A landscape with many valleys, sampled at points; each row gives a point and its height.
A ball rolls from a point to whichever of its 6 nearest points has the largest drop for the distance, and stops where none of them is lower. Distance is the straight distance between rows; heights are no part of it.
(576): [ 94  98  81  91 122 102  90 108 106 119 140 107  98 101  84]  (h 304)
(305): [118 129 111  92  41 109  80  82  70 105 122 114 107  83  93]  (h 341)
(174): [123 107 107  85  75 114  95  92  80 114 144 115 110  87  97]  (h 592)
(594): [ 95 102  85 109 104  70 102  91 100  88  56  85  96 110  95]  (h 113)
(333): [ 86  94 103 118 101  78 120  82 104  84  34  78  99 105 119]  (h 146)
(555): [119 112 124  72  83 133 122 105 105 100 121 120 111  92 111]  (h 51)
(15): [102  94 106  79 114 112  90 110 104 133 170 109 108  95  86]  (h 472)
(553): [ 73  83 107  76 133 121  95 132 124 124 147 114 111 102  93]  (h 313)
(290): [102  98  73 110 112  73  91  96  98  89  84  90  90 113  82]  (h 114)
(311): [ 59  71  92 127 144  88 100 125 124  97  75  88  89 116 127]  (h 225)
(342): [101  98  83  88 106 102 105 102  99 101 114 109  96 100  91]  (h 205)
(293): [ 87  92  99  98 119 101 120 106 105  89  72  93  94 104 122]  (h 229)
(156): [109  94  74 124 113  57  74  89  96  94  72  91  89 112  72]  (h 119)
(42): [ 89  93 110  92 119 124 124 113 112  90  76  99  98 100 128]  (h 207)
(361): [106  92  63 105 110  87  75  93  92 108 122 103  90 105  71]  (h 193)
(317): [101 108  86  98  99  91 109  94  94  88  82  94  95 106  94]  (h 86)
(560): [ 61  71  81 150 138  66  98 102 125  95  61  85  94 119 115]  (h 247)
(603): [100  86  79 147 119  41  70  92 108  92  58  89  86 121  63]  (h 126)
(152): [ 70  79  87 122 134  81 106 110 118  91  67  89  92 113 119]  (h 167)
(332): [113 104  73 107  82  78  75  86  84  95  91  91  86 101  66]  (h 135)
(280): [ 74  84 101  89 135 119 105 126 122 107 109 104 101 101 108]  (h 245)
(28): [ 84  90 111  93 128 124 113 120 116  92  95 102  97 100 118]  (h 231)
(617): [131 120 132  79  69 134 111 100 103 103 140 122 120  89 112]  (h 347)
(582): [ 69  69  99 127 128  88 120 105 122  90  56  85  92 104 135]  (h 237)
(52): [132 137 135  90  34 120  64  85  58 115 147 113 121  82 116]  (h 519)
(348): [109 108 114  82  97 126 125 103 101  91  98 113 104  96 110]  (h 250)
(544): [134 114 119  90  60 120  83  92  71 118 158 111 117  84 103]  (h 640)
(150): [110 102  95  82  99 116 104  97  96 112 136 112 104  91  91]  (h 402)
(252): [103 123 111 133  69  58 100  76  92  82  36  69  79 102  69]  (h 131)
(45): [ 99  89 127  72 121 130  97 127 124 136 167 111 121  95  95]  (h 364)
(104): [114 112 126  81  84 142 130 104 109  86  88 115 108  92 118]  (h 211)
(611): [100 108 118  90  90 120 136 101  99  72  52  99 104  97 128]  (h 175)
(176): [115 108  85 100  70  94  75  79  74 108 121 102  97  91  75]  (h 244)
(90): [ 78  80 105 120 114  95 125  98 111  81  38  79  98  99 140]  (h 204)
(269): [ 98 112 122 103  76  99 135  94  99  74  34  88 103 100 124]  (h 158)
(419): [ 71  85  92 105 134 102 110 116 113  93  82  93  93 108 119]  (h 206)
(177): [ 91  95  71  99 126  82  91 106 104 102 111 100  88 108  82]  (h 160)
(126): [128 109 134  77  90 138 108 112 108 124 162 115 121  91 108]  (h 39)
(115): [118  98  87  96  90 106  73  84  74 122 161 102 101  92  81]  (h 541)
(220): [114 117 100  89  59 104  99  89  81  93  97 107  99  91  87]  (h 184)
(207): [ 97  93  85 135 107  51  87  86 108  92  50  85  90 115  78]  (h 122)
(231): [131 129 132  82  39 121  89  90  81 104 136 126 119  81 112]  (h 473)
(567): [100  97 125  73 111 140 113 116 121 114 139 116 114  94 105]  (h 65)
(329): [ 84  91  75 124 128  64  90  98 111  90  73  91  89 119  95]  (h 101)
(30): [124 106 104  92  82 119  75  96  68 132 174 107 118  91  93]  (h 82)
(511): [108 114  96 117  78  64  90  84  92  89  54  78  85 107  69]  (h 125)
(480): [ 81  91  77 106 137  90 100 115 111  97  99  97  92 112  97]  (h 157)
(254): [ 81  91  86  98 130 101 105 112 108  99 102 102  93 106 100]  (h 190)
(44): [118 121 119  75  63 123 119  95  96  86  97 119 108  88 110]  (h 257)
(82): [ 79  85 107 110 122  99 122 108 115  85  53  86  98 102 139]  (h 233)
(372): [104 130 106 100  51  84 106  88  84  80  61  87  85  93  86]  (h 133)
(385): [112  90  78 101 110  99  62  92  83 132 168 102 100  94  70]  (h 605)

Where does a ball stop that starts at each point below?
(280) | (329)
(305) | (317)
(28) | (329)
(177) | (317)

For each start below, name every point that the ball comes to, in order.
(45) | (567) (126)
(311) | (152) (329)
(176) | (332) (317)
